A landscape with many valleys, sampled at points; each row gives a point and its height.
From any point a ball takes the steepest step (drop divided by distance) to one of its 2 nearest points. It stops when none of these is lower. Distance is the straight distance between rows; heights are no part of it.
Goz (h 221): [  5  -1  -4   5  12  -2   5  -1   5  14  -6  -6   3  -1   5 -14 -20 -24
  13  21   2   8   7   2  -8 -13  -8 -14   0  -9  -8   5  27   4   5  12
   4   3  11  17 -11  -3  20  -1  -3  17 -15]
gok (h 523): [-23  25  -6 -18 -30  -1 -13 -41   3 -47 -27 -28  56 -15 -29 -20  -1  37
  14 -10  20  -5  -4  13  34   4   8  25  -8  11  21   9  13 -22  -8 -27
  -3  27   8 -20  -5   8 -13  11  -5  10  21]
Firus (h 763): [ -2 -11  14   1  16  21   6  16  -1  17 -27  -5 -28  16  30  61 -12 -22
  -4  -2  23  -4  -2  22  16  28  54 -11   6   5  -9  -3  -5  35   5  19
 -13  -9  -6  -2   6  26   3  -5 -26  24  11]
Ripig (h 616): [ 25  -4 -29  15   9  24 -22  29   7  15   6  16 -33   7  21  23  17  12
  -8   6 -14 -13 -29 -12   2   5  16   7   6  -6   4 -24 -48   7  39 -12
  34 -20  -5 -21  28   6 -14 -10 -13 -14  37]
Dolal (h 573): [-16   7  -1 -13 -14  11 -22 -14   1 -27 -43 -11  36 -11 -23   5   9  31
   5  -5  12 -18  -5  15  22  15  16  14 -10  11   1  13  -9  -4 -14 -18
 -12  18   3 -27  -4   8 -18  17 -23   1  16]
kigit (h 277): [ -7  47 -48   0 -20 -11 -16 -46   8 -42   5 -27  45 -15 -27 -28  14  27
  14   7  -2  -8 -16   2  18 -10  -9  40  -5   8  42  -9 -15 -40  11 -47
  22  19  -3 -27   1  -2  -9   3  25   4  43]
feb (h 688): [ -9  -7  55 -29  -7 -23  37  -5 -31  32  23 -18  -6 -19 -13  11   0  -3
 -13   0   5  -2  33 -29 -26  33 -21 -26 -12  -1  11   8  39   8 -60  35
 -49   2  13  49 -23 -16  23 -16  14  -2 -70]
guzu (h 350): [-13  46 -41   0 -13  -9 -24 -13  14 -23  19 -16  21 -14 -22 -37  20  27
   9   4  -8 -10 -18 -11  12  -7 -20  14 -16   9  48 -13 -23 -36   6 -43
  14   9 -16 -19  11   7  -6 -12  16  -4  33]
Tul (h 563): [ -1 -19   8  -8  -7  -2   7 -17  10 -49 -43  30  47   4 -15  -5 -20  19
   9 -23  11  -3   6  25  21 -20  20  41  28   9 -40  23   8  14 -13  -1
 -11  15  20 -23 -17  10 -23  29   3   1   8]
pevub (h 608): [-23 -38  31 -25 -17 -18  14  -7   6 -48 -45  24  52   3 -18   5 -13  39
   9 -31  21  -5  19  15   0   7  18  36  23   5 -24  29  28  24 -30   0
 -37   7  16 -18 -19  17 -25  24  -2   5   4]
Zez (h 690): [-29   8  23 -23  -5   0  -2   2 -12   7 -15 -28  -1 -20  -9  13 -10  13
   3  -7  18  -1   5   3   5  28  11 -38 -16   3  17  15  24  -3 -33   0
 -48  -2  -1  11  -5  10  11 -20 -30  15 -21]
Ser (h 569): [  1  23  18  18   3   8  17   9 -23  45  18 -26 -40  12   4  39  38 -49
  -7  47  14 -25  24 -20 -26  31  -4 -35 -33   3   4  -9  22 -16 -19  25
  -2  -3  12  16  -5  -5   8 -16  -9  10 -33]
zata (h 662): [-21 -16  58 -33  -9 -33  28   2 -26   8  13 -15  10 -22 -15   6  -7  21
 -10 -20  -3   7  34 -24 -28  30 -20 -13   3 -10   9  24  42  21 -59  23
 -60   0   9  34 -31 -18  26 -17  17  -4 -57]
vamab (h 477): [-20  23 -26  -5 -19   9 -23  10  14 -10   7  -2  -6 -10 -18  -9  -6  34
   5 -19  -2 -20 -34  17  34   2   4 -21 -15   6  45  -8 -22  -5   2 -23
  -4   1 -18 -25  33  30   1 -28 -31  14  28]
Fol (h 750): [  8  32 -21   7   4   4 -14  18 -16  33  -1 -38 -28   9  -1  39  56  -8
  -5  53  10 -26   3  -9 -16  42 -16 -20 -34  21  29  -7 -13 -41  -8 -25
  16  -4  -6  -4  15  14   0 -18   6  -4   2]
Sopo (h 355): [ -9   6 -20  -5  -4  16  -7 -12  18 -18 -30  -4  15   1   2  -7 -25  13
  22 -14   3   0 -15  21  21  -9  10  -7   0   3   4   6   8   0   8 -12
  -3  11   5 -13  -1  18  -3  -5 -26  20  16]
nusa (h 817): [ 23   9  19   5   4 -21 -12 -12 -32  36  49 -17 -21  -5 -24  -1  52 -15
 -30  43 -18  -6   4 -28 -18  20 -56 -16 -42  14  13 -11 -11 -40 -19  -7
  23  20 -20  24  11 -32   0   2  24 -35 -17]
viz (h 363): [-25  50 -22 -20 -18 -13 -20 -17  12  -9  13 -32  12 -19 -14 -33 -20  24
  13  -1   3   5 -14  -2  18  13 -14 -32 -30   7  52 -14   2 -32   3 -19
 -12   9 -11  -1  22  13   8 -30 -12  18  16]
kez (h 545): [-29 -20  26  -4 -20 -33  -9   0 -10 -22  31  21   9 -20 -30 -51   1  32
 -13 -41 -18  20  26  -5  -7 -18  -9  14  -5 -10 -10  27   6   5 -37  18
 -15 -18 -11   7  -4 -24  -1   4   0 -27 -46]
fal (h 302): [-10  43 -30 -10  -9 -15 -19  -1  14  12  31 -19  -1 -15  -6 -40   1   9
  10  12  -8   0 -13 -18  -1   3 -36 -32 -35   7  48 -21  -1 -29   6 -18
   0   6 -23  -1  28   4  14 -28  -1   8  12]
fuzap (h 751): [ 23 -10   6  29   4   5 -27  15 -25  41  36  -1 -31  10  -2  10  48 -16
 -19  22 -19 -12  -8 -29 -32   5 -25 -17 -23  -4  -3 -22 -37 -11  17   0
  33 -10  -8  21  10 -24 -10   3  -3 -36 -12]
tak (h 360): [ -8   5  10   5   9 -25 -25 -11 -15   3  21  -2   5 -18 -30 -29  29   5
 -15  27 -19   9   7 -19   0 -11 -35  19 -17  -1  -2   3  -9 -23 -22   0
  12   7 -23   6   1 -36   5  17   8 -29 -12]
Vinu (h 242): [ -2   5  23 -13   8  11  40  -9   7   8 -35 -24  16  22  22  12 -41 -39
  18  12  22  14  11  33 -17   6   8 -24  32  10 -22  14  59  -8 -10   5
 -29  26  30  25 -29  21  21  -3  -1  34  -6]
Koz (h 585): [-23 -17  19 -13 -14   4 -21  16  -1 -27  -2  21 -12 -13 -25   0 -12  36
  -5 -39   0 -14  -9  17  29   3  28  -8 -11  -9  11  19 -11  19 -18   3
 -31 -13 -11 -16  18  11  -4  -8 -37   4   4]
nolu (h 719): [-21  30 -38   3 -19  -2 -16  -8  29 -31  21   8  12 -17  -9 -52 -16  24
  17 -21  -6  -6 -20   4  21 -25  -8   1 -14  -4  29  -7  -3 -17   6 -18
   5   0 -12 -19  10  14  -4 -20 -15  12  17]
leket (h 464): [ 11 -50  30  -5  -1  -4  22  30 -27 -10  14  23 -19  22  39  19 -42 -14
  -5 -54  25  41  26 -19   1   5  29  -3  27 -31 -41 -17 -28  76  26  57
 -19 -36  10  22 -14  -4  -7  28  43  -2 -30]
Saz (h 291): [ 22 -12 -21  22  15   4 -14   1  17  -4   2  31  -3   8  10 -22  -5  -8
   3   4 -19  11  -9   0  -3 -38  -2  29  17 -10 -29  -2 -21   3  27   1
  33 -10   5 -15  -1  -6  -5  13   9 -13   7]
tik (h 362): [ -5   0  10   2  13  -6  19  -8  -6   2 -39 -15  32   1 -16  -1  -5 -12
   2  29   9   9  16   5  -1  -6  -3  16  18  -1 -21  14  28   3 -26   6
  -6  24  10   7 -22  -4  12  29  11   4  -6]
Ruk (h 389): [  4 -22  34   1  13   6  42  23  -6  27  -9  -7 -21  25  44  42 -33 -52
   5   3  33  10  27  10 -12  20  33 -17  19 -13 -23  -2  29  32   0  37
 -32 -17  23  25 -28  15  17   6  11  23 -24]
pipud (h 236): [ 31   6 -47  11  12   9  18   8  24  20   5   0 -12  14  27  -5  -1 -41
   2  46 -16   1  -4   1 -30 -30 -30  -3   6   2  15 -14  26 -19  44 -13
  41   8   2  10   9 -10  16 -12  16  13  11]
nadu (h 401): [  3 -57  33  -8   7 -20  34  30 -15 -13  -2  18  -4  15  20  15 -41  -9
   1 -42  29  22  32  -8 -17  14  17   3  31 -29 -36   0   0  69   1  43
 -39 -26  14  23 -28  -4   4  16  35   8 -32]
pozav (h 958): [  3  16 -14  -2  10  18   1  -9   0   4 -49 -30  21   3  -2  22  18  -3
   7  31  12 -11  -1  14   3  16  13   5   1  17  -5   9   6  -7 -11 -19
   3  21  14 -12 -13  10  -2  13  -8   5  13]
ranep (h 633): [-19 -11  41 -26  -6 -28   9   1 -18   4  19  -6  10 -27 -18 -18  -3  21
  -8 -12  -5  15  27 -18 -13   6 -17  -9  -7 -10   0  23  28  12 -46  24
 -34  -4   2  28 -16 -19  18  -8   8  -7 -46]
falo (h 513): [  8   9 -46  18  13 -10  -8 -12  14 -18   8  20   1  -7 -10 -22  33  -7
  -7  29 -28  11 -30  -8 -12 -45 -33  48  19  -8 -10  -4 -15 -35  14 -30
  50   6 -17 -15   3 -22  -5  13  37 -27  25]
gepel (h 842): [ 23 -15  12  10  19  36   0  14   0  15 -15  13 -42  28  57  64 -13 -17
  -7  -6   2   5  -7   9  31  22  63  10  17   6 -17 -21 -30  42  28  21
  26 -15 -12 -13  33  15 -19   4  -1   3  32]
Gupus (h 462): [ 12 -12  16  -6  13   2  38 -20   4 -16 -58  -2  53  21  -4  13 -16 -10
   4  10  14  14  15  41   1  -8  11  28  46  26 -36  16  22   4 -12  -7
 -16  38  20  -1 -33   8   5  33  15   4  11]
gofof (h 428): [-16  23  -7  -3  -1 -20 -26 -16  -4 -15  21 -10  21 -25 -30 -44  17  22
  -5   9 -17   6   2  -8  13  -5 -23  16 -24   6  18   2 -10 -34 -13 -15
   3   5 -17  -9   7 -16   1   4   4 -13   1]
kag (h 691): [-26 -21  30 -24   4   6   5   9  -3 -17 -43  -3   8  -3  -4  37 -23  17
   1 -34  29  -9  -5  27  15  26  35 -12   7  -4  -5  17  27  29 -19   3
 -51   0   0   0  -9  28  -6  -7 -31  26   6]
vuk (h 227): [  3  32  -6 -15  -4 -26 -15 -12   2  24  53 -19  -8 -15 -13 -41  19  -4
  -3  30 -15   6   4 -24  -3  18 -50 -33 -46  15  42 -19   0 -38  -5 -10
   0   8 -30  18  24 -10  15 -24  14  -3  -7]
giki (h 615): [-26   2  11 -14 -13   1 -25   2  -6 -17 -14  -5  18 -20 -29  -8   1  41
   0 -19  -1 -11   0  10  23  13  15  -9 -19   8  15  19  -9   2 -25 -12
 -26   1  -5 -16  11  11  -5   1 -28  -1   0]
Lokon (h 339): [ -6 -54  44 -11   2 -31  42  32 -15  -6 -20   5   9   4   7  27 -32   7
  -1 -31  26   8  25  -4 -28  30  15   7  36 -24 -22  16  20  57 -26  31
 -59 -18  18  13 -40   8  -5   6  30   8 -28]
per (h 659): [-35  -1  20 -23  -7  10  -7  -3  -6 -13 -34 -21   6 -14 -15  22 -13  24
   8 -22  20 -11 -12  20  19  25  23 -26  -8   4  13  17  19   7 -21  -5
 -40   3   1  -1   0  19   1 -13 -38  19   6]
pani (h 372): [ 24  20 -56  -1  -3  28  10 -18  29 -18 -30  -7  21   7  17  -3  -9  13
  24   0  -9 -12 -22  26  11 -18   3  10  14  17  17  -5  -8 -16  31 -39
  26  21   6 -22   1  19  -7  -9  -3  16  39]
gon (h 271): [-12 -61  44  -8 -12 -30  18  35 -16 -25  -5  21  12  -1  -4  14 -12  32
 -14 -59   8   9  33 -13 -23  20  18  11  27 -31 -22  16   4  62 -26  33
 -54 -31  14   8 -25   0 -10  11  23  -5 -34]
bubad (h 574): [  6  30 -50   9   9  -6  -1 -25  11 -20  -2  -6  20 -10  -9 -22  18   0
   5  31 -17   7 -15  -4  -2 -29 -28  40   9   5  19  -7  -2 -35  11 -39
  40  20 -16 -11   2 -12   1   6  32  -3  32]
purib (h 788): [ 21 -11  32  16   0 -12 -16  -8 -36  46  44  -7 -23   5 -19   4  55 -10
 -36  27 -23  -6  -1 -27 -31  15 -46 -17 -28   2  -6 -15 -31 -26  -7   4
  24   5  -8  33   6 -33  -5  11   2 -53 -24]
kolef (h 321): [  8 -14  30  -7   9   6  48  15   6  13 -21  -8  -5  30  42  25 -48 -45
  15   7  36  18  18  32  -8  11  21 -19  29   4 -25  10  46  13   1  22
 -36   3  31  26 -36  22  21   0   7  30  -9]
sis (h 374): [ -3   1  17  -9   0  -6 -10   1 -15  34  33 -14 -16 -12 -10  -8   8  -6
 -10   7 -14  -3  13 -20  -8  13 -25 -42 -40   6  16  -1  -5  -7 -15  16
 -15  -4 -11  28   6 -17  12  -7 -15  -9 -32]
vug (h 536): [-22  -4  -4 -11 -19  12 -19   9   6 -31  -3  20 -13  -8 -30   2 -13  38
  -1 -33   4 -25 -30  29  46   4  26 -13 -11   0  28   5 -24  10  -5  -6
 -15  -2 -13 -28  31  28 -10 -19 -42  14  23]
gano (h 118): [  6  11 -29   6  13  -5   9  -9  19  13   1  -4   4   5  10 -27 -10 -31
  10  33 -14  18   0   0 -12 -27 -32  -8   0  -6   4  -6  34 -10  16  -1
  26  15  -3   9  -1 -10  20  -4  12  17  -3]
vefom (h 391): [ 23  -2 -37  29   8  11 -17   8  22  -8  25  50 -13   5  19 -25  11   2
  -7  -9 -23   0 -33 -18  -9 -34  -9  36  21  -9 -22 -13 -37  -1  38 -16
  43 -19   3 -25   8  -4 -23  -4  12 -28  22]
pigad (h 646): [ -9 -43  34 -17   5 -13  21  11   0 -25 -47  15  34   6   3  26 -20  16
   0 -29  28  -8  17  14  -3  18  29  16  24   1 -29  20  16  41 -24  12
 -50  -6  14  -7 -26  18 -19  21   1  10   4]
fetof (h 512): [  6 -29  17  -2   8 -18  24  -3   3 -26 -50  12  45  11  -7   4 -19   3
   2   1   9  10  21  22   0 -11   8  38  44  10 -45  16  10  17 -25   9
 -22  18  16  -8 -28  -1  -8  41  19  -1   0]
furi (h 683): [-39  24  -7 -13 -25  -8 -23 -16  15 -32  23  -2  13 -29 -25 -54 -20  35
  10 -33  -4  -4 -12  12  25  -9   3  -6 -24  -3  29   6   8 -25 -12 -18
 -18   1  -9 -17  12   8   0 -20 -18  10   3]
Vub (h 707): [ 11 -15  14  25   2  24 -17  29 -20  43  29  -3 -41  13  15  35  26 -23
 -20   3  -9 -10  -5 -24 -20  16   2 -31 -18  -5   5 -23 -35  10  22  20
  19 -22  -8  14  16  -9  -4  -2 -21 -17 -12]
zeliv (h 171): [  1 -13   1  14   8  -4 -11   8   2 -10   3  25   7  -4  -4 -33 -16   0
   2 -15  -8  14   9  -1  -1 -36  -2  13  10 -15 -31   7  -5  24   4  20
  11 -16   3  -4 -10 -13  -3  14   3  -4 -17]
zef (h 677): [-31  12  23 -31  -2 -13  -9 -14  -8 -12 -10 -27  24 -26 -15 -23 -22  19
  14  -4  11  10   6  -4   0  18  -4 -16  -9  -6   9  17  42  -6 -32   2
 -37  11   7  13 -11  -3  13 -16  -8  17 -15]
Fadub (h 365): [-15   3   5  24  14 -36 -11 -15 -12  -1  26  19  -8 -14 -31 -41  27 -17
 -12  10 -14  33  -4 -18   5 -52 -49  29  12 -21 -23   6   8  -9 -11  13
  33   4 -32   9   2 -45   1  25  24 -29 -16]
dav (h 873): [ 32 -16  -2  11  25  28  -9  14  -2  16 -24  11 -18  18  38  45   2 -14
  -1   4  -2  -3   1   1  12  16  48  11  17   5 -30 -10 -32  26  29   9
  19 -15   3 -13  14   4 -16  12  -2  -6  22]
pil (h 528): [ 21 -36  14   4  10   2  13  23  -5   4   9  26 -19  21  37   2 -38 -28
   6 -22  14  35  21  -5   4 -14  14 -12  19 -23 -37  -7 -14  56  38  41
  -6 -29  13  18 -10  -5   5  26  22   7 -21]
Ket (h 478): [-22  18   0 -26 -22   0   9 -62   2 -45 -45 -39  66  -7 -20  -8 -22  21
  22 -15  22   1 -11  26  24  -1   4  16  12  16   3  17  33 -20  -1 -23
  -7  40  16  -5 -19  10 -10  12  -5  20  31]
suku (h 715): [ 35 -19  -8  27   5  10 -23  20 -15  31  34  24 -31  19  23  17  37  -5
 -14  12 -21   3 -31 -37 -40  -6  -7  16   4 -22 -19 -36 -49   4  57  -9
  49 -26   0   8  19 -16 -25   3   7 -42  15]
kipa (h 624): [ 14  28 -44   4  18 -11  25 -39   8 -11 -12 -20  12  -7 -10  -9  20 -24
   2  51 -14  19 -10   0  -1 -31 -36  28  16  -2  27 -10  25 -49  11 -30
  49  39 -23   5  12 -25  16   3  49   2  28]
dogev (h 830): [ -2   7 -21   2  -8  -3 -13  15  20  33  42   8 -19  -4  17 -24  -4 -21
   1   7 -18   3 -10 -24 -17 -21 -34 -40 -26 -11  27 -17   2   1  32   5
  11 -17 -18   8  12  -3  18 -19 -21  11 -16]
mune (h 796): [  0  14 -46   6  -4   4 -14  15  30  11  20  14 -10  -8  12 -27 -13  -5
   8  -3 -13  -3 -23 -15  -2 -26 -26 -11 -10  -4  25 -20  -6  -1  30 -10
  19 -12 -15 -13  14   9  12 -21 -17  10  13]
Pebug (h 712): [ 13  13 -24  19  13  16 -11  26  -7  32 -11 -20 -32  11  10  41  43 -15
  -4  37   6 -22  -5  -8 -20  26   8  -7 -13   9  11  -9 -18 -18   7 -18
  27  -9  -2  -4  15   2  -8 -13  -8  -1  14]
fige (h 430): [  3  -4  27   1   6  -9   6   3 -21  32  26  -9 -16 -11 -10  -6   4 -22
  -6  17  -5   3  21 -27 -21   6 -24 -31 -22 -10  -1   1  16   8 -23  28
  -7   1   1  34  -9 -21  16   0  -2  -1 -51]
ror (h 480): [-21 -33  22  12 -31 -16 -17  13  -5 -35  36  47  -4  -6 -24 -49   4  41
 -15 -66 -15   3  19   1   1 -22  13  23   6 -15 -20  23 -10  16 -26  25
 -13 -39   8 -12   3 -13 -17   7  -3 -34 -42]
lupu (h 489): [  1  13 -11   5  10  25  18   7  14  24 -26 -26 -18  21  29  37  -9 -39
  12  26  19  -7   2  20  -9  12  19 -27  -1  13   1   2  28  -6  12   2
  -1   6  14   4  -3  25  18 -17 -22  30   6]
fof (h 481): [ 23  -5 -19  27  -1  17 -17   2  28 -17  31  67 -30   7  24 -21  -8  12
  -8 -30 -18  -8 -29 -12  19 -28  25  35  23 -16 -30 -17 -49  12  49   0
  37 -30  16 -44  20   5 -33   0   4 -26  33]
vun (h 803): [  6  -6   4  10  12  34   2  20  -2  27 -16 -12 -53  23  47  75   6 -32
  -7  15  15  -5  -3  16  11  30  58   1  11   8   3 -17 -16  24  23  20
  26 -20 -14 -13  24  25  -1 -13 -15  15  17]
noru (h 454): [  6 -18  30  16   7  21  30  28 -13  35   8  -5 -33  24  46  56 -12 -63
  -4   2  29   8  29  -8 -17  17  36 -14   3 -14 -18 -19   7  36  16  50
  -4 -28  18  25 -12   2   9  15   9  14 -26]
Damu (h 279): [ -5 -13  -7   5   5   7  -8   1  16 -16 -19  17  11  -1   2 -14 -23   8
  11 -18   1  -6  -3  13  11 -17  17   9   7  -4 -20  13   0  17   6   1
  -7  -4   8 -14  -7   5  -4   7 -14  10   5]
rugak (h 758): [ -4  25 -55  10 -10  13 -15   5  41 -20  18  27  -5  -6   8 -32 -17  16
  12 -24 -10 -13 -37  -1  15 -27 -12   3  -1   1  24 -15 -16   0  27 -23
  17  -5  -8 -33  15  23  -4 -26 -17  12  29]
zolak (h 479): [  3   4  44  -2   6 -13  15  -7 -32  44  32 -19 -16  -4 -17  16  31 -25
 -21  34  -2 -13  32 -29 -20  26 -31 -27 -30   5   0  -1  13 -10 -42  30
 -12   9   0  37 -13 -24  12   5   5 -11 -53]
pireg (h 396): [ 25  12  -3   2  13  14  41 -24   3 -11 -46 -17  41  22   5   6  -9 -20
  13  22  -4  17   7  44   0 -25  -1  14  42  27 -22  15  24 -19  -1 -19
   1  50  22  10 -22  -1  19  19  17  12  14]
Moru (h 527): [ 10  28  22   7   5  -3   7  -5 -31  44  31 -27 -25   1 -14  17  49 -40
 -13  57   5 -24  23 -24 -24  35 -27 -30 -46  13   9 -10  14 -32 -25  14
   5  11   2  19   4 -14   6 -11   9  -8 -32]
gar (h 506): [ -2 -13  34   9   6   9  20  22 -18  39  15  -6 -32  10  25  46  -1 -48
  -6   1  19  -4  24 -15 -27  17  20 -34 -14 -20  -2 -12  14  33   0  48
 -15 -25  17  30 -15  -3  18  -1  -8  15 -46]
tiza (h 439): [-10  11 -13  24  10 -35 -17 -15  -1  -7  28  23  -7 -12 -26 -30  44  -8
 -16  27 -29  25 -27 -19  -2 -39 -47  42   5 -14 -15  -3  -4 -29  -1 -16
  42  10 -33  -4   3 -41  -4  19  24 -38   9]
Siti (h 432): [ 52   4 -54   1   9  32  17  -2  38  -8 -16  21  -8  16  35   7  -6   9
   9   1 -20 -12 -22  18   3 -27   9  21  32  19   6 -12 -19 -11  46 -34
  39  11   4 -27   8  10  -8 -12  13   2  45]
zag (h 596): [-27   4  32 -23  -1 -39  -5 -15 -16  -8  30  -4  13 -25 -31 -47   0  22
  -9  -7  -9  26  27 -16   0  -3 -22   8 -17   0   3  22  21 -11 -44  18
 -17   2 -17  15  -5 -28  11  -3   7 -11 -37]
Paban (h 418): [-21  43 -38  -8 -22   5 -14 -19  19 -20  -8 -28  19  -9 -11 -16 -17  31
  19 -14   6  -8 -28  15  31   8  -2 -23 -13   6  50  -7  -6 -21  10 -32
  -3  14  -9 -14  23  27   1 -28 -17  27  33]
lezav (h 184): [  0  40 -58   2 -35  10  -9 -42  16 -43 -18 -14  39  -7 -18  -7   6  44
  19 -13   8 -23 -30  17  32  -5   2  29   1  16  35  -4 -26 -28  21 -54
  17  23   6 -34   5  21 -19   0  10  14  50]
radag (h 487): [  0 -20  39  -2   1  -7  18  20 -21  29  29  -5 -22   2  10  18  -3 -28
 -10 -13  11   5  26 -24 -28   5  -6 -39  -6 -25  -1  -5   9  32  -9  45
 -22 -19  12  40 -21 -17  17   6   2   4 -59]
nuze (h 493): [-10   5  -5  13 -17   0 -38  19  -7  -6  33  20  -6  -8 -30 -21  23  42
 -17 -13 -27 -22 -17  -4  15   5  -6   6 -27  10  10   0 -56 -27  -6 -25
   6 -16  -9 -23  25   1 -12   8 -16 -44  11]
mubo (h 342): [ 44  -1 -51   5   8  26  20  13  35  16  -7  11 -14  22  45   9  -4 -19
   8  22 -17  -2 -11   6 -23 -25  -2   5  22  13  10 -14  -1 -14  47 -24
  44   5   1 -11  12   3   6 -12  11   7  29]
Kem (h 544): [  0  16   0  14   6  18  21  12  -2  37  -1 -26 -34  15  21  41   8 -53
   3  39  20 -15  20   1 -19  22  16 -33 -19   4   3  -4  35 -10   1  19
   5  -9  16   9  -5  12  16 -16 -19  21 -18]
suvug (h 931): [ 26  -2 -15   9  18  14  -2   2  -3   7 -44  -4  12  10   6  26  20 -13
  -7  37  -2  -8   2   7 -11  -4  12  23  13   8 -26   5 -11  -4   2 -14
  19   9  13  -9  -8  -8  -7  26   5 -10  17]
sevi (h 288): [ 24  16 -58  -4 -20  32  17 -33  26 -40 -31   8  21   3   3   8   1  30
  23 -22  -3 -31 -33  31  30 -15   8  22  17  23  23  -3 -26 -19  33 -54
  29  28   9 -37   4  23 -24  -5  -2  13  54]
komo (h 424): [ -5  25 -25   6  -8  -7 -35   6   8   2  38   5  -1 -10 -23 -37  21  22
  -6  -3 -21 -12 -15 -12   8  -3 -25   3 -28   8  28  -9 -36 -28  -4 -29
   9  -3 -19 -13  17   1  -3  -8   2 -25  13]
vomot (h 304): [  6  10   9  -8  -6 -12  -9  -5  -9  46  59 -13 -26  -7 -10 -23  19 -18
 -15  20 -21  -6   8 -22 -10  13 -56 -51 -53  12  30 -11 -12 -28  -3   6
   7  -5 -21  27  19 -14  16 -17  -1 -14 -26]
tudiv (h 730): [ -6 -27  28 -15  17  17  15   8  -2  -6 -44   9 -12  16  24  54 -24 -11
   2 -26  32  -2  -1  31  26  28  56  -4  18   5 -15   3   3  41  -4  14
 -34  -6  -6  -3  -4  32  -8  -5 -23  24  16]
Mugeb (h 405): [-18 -47  31  -3 -23  -7 -13  18   0 -43  12  53  -7  -3 -18 -10  -7  45
 -10 -69  -3 -11  19   1  11  -9  40  14   6 -20 -24  19 -10  34 -20  27
 -30 -36   7 -20   5   0 -19  10  -8 -14 -19]
mav (h 278): [-10  -4   5  12   5 -21 -19  -7  -4  -7  21  16   3 -18 -24 -42   9   2
  -5  -3 -15  14   7 -11   0 -34 -28  17   2 -11 -17  12  -1  -1 -11  12
  14  -7 -15   0  -5 -30  -3  13   3 -17 -24]
dagug (h 299): [ -1  13   7   3  17  -4  25  -6  -8  13 -20 -23  10   0  -4   1  -8 -31
   7  43   9   4  17   1 -13  -1 -12  -6   5  -1 -13   7  43  -9 -22  15
  -4  20  16  18 -15  -6  20   8   6  16 -15]
vod (h 901): [ 41 -14  -6  21  26  23   1  14  -8  22 -28   4  -8  19  31  43  22 -24
  -6  27  -5  -3   1  -1 -18  13  30  17  20   4 -36  -9 -26   5  24   1
  27 -10  12  -1   4  -4 -13  19  13 -17  18]
Bivil (h 645): [-38  16  16 -29 -18 -19 -14 -24   1 -28  10 -17  26 -28 -25 -51 -21  35
  15 -23   2  18  10  -1  14  -1  -5  -4 -16  -3  20  21  29 -20 -25  -3
 -31   3  -3  -2  -1  -5   8 -15  -8   4 -17]
Batov (h 429): [ -4  14  17   2   7 -42 -24 -23 -20   7  53   0  -8 -17 -38 -39  47   4
 -29  29 -25  19  -1 -23   8  -7 -56  19 -22   6   9  -2 -14 -47 -19  -6
  24  14 -43   9  12 -40   2  16  24 -41  -2]
kulu (h 340): [-18 -51  38 -11 -16 -16  -1  31 -13 -30   8  31  -3  -9 -12   4 -14  35
  -9 -66   1   2  21   1  -3   7  26   3   9 -24 -14  21  -1  50 -23  27
 -43 -35   6   2  -4  -1  -1   0  -2  -7 -25]
menav (h 431): [  5   3  -9  -5   9  24  14  -5  18   3 -36 -16   0  11  24  19 -22 -13
  19   5  12   0  -6  31   9   0  19 -14   7  14   0   6  19   1  12  -7
  -8  18   7   4  -8  20   7  -5 -20  30  11]
nipo (h 425): [ -1   9  -8 -17  -4  12  12 -37  14 -25 -41 -17  43   0  -4 -12 -27   7
  25 -11  14   6  -7  32  16 -12   9   5  14  14 -12  16  25 -11   1 -18
  -5  31  14  -1 -18  12   1   8  -6  22  17]
rez (h 324): [  3  16   7 -15   3   8  43 -38   4  -6 -47 -31  44  25   6   1 -33 -24
  14  12  16  21   4  44  -6  -7   0  -6  41  22 -19  12  55 -23  -9 -10
 -14  49  28  24 -26  13  19  10   7  25  10]
Zuv (h 665): [ 16  -6 -10  17   6  19 -20  29 -10  30   5  -1 -40  14  17  36  22  -9
 -11  13  -5 -11 -14 -15  -7  17  17 -11  -6  -1   6 -15 -39  11  25   2
  21 -21 -11  -5  23  -5 -10 -10 -18 -10  12]
bivuk (h 549): [ 26 -13 -14  17  10  23 -16  14  19  -3   8  45 -26   9  29   6 -13  12
  -4 -23 -14  -7 -23  -7  23 -16  28  19  12 -10 -15 -15 -45  23  42   3
  27 -22  -4 -29  24   9 -20  -1 -10 -11  34]
lon (h 667): [ 33 -17 -22  24   1  19 -22  28   2  19  28  36 -38  11  29  23  20  13
 -10  -4 -24  -6 -43 -34 -17  -2   9  23  14 -15  -8 -35 -57   3  60 -17
  45 -32  -3 -16  27   3 -28 -13   3 -32  39]

For each start below, name the point where the ball stops.
zata | gon
Fol | vuk
giki | zeliv
feb | gon
Koz | vuk
suvug | per
pevub | Vinu
Kem | zeliv
Ser | vuk
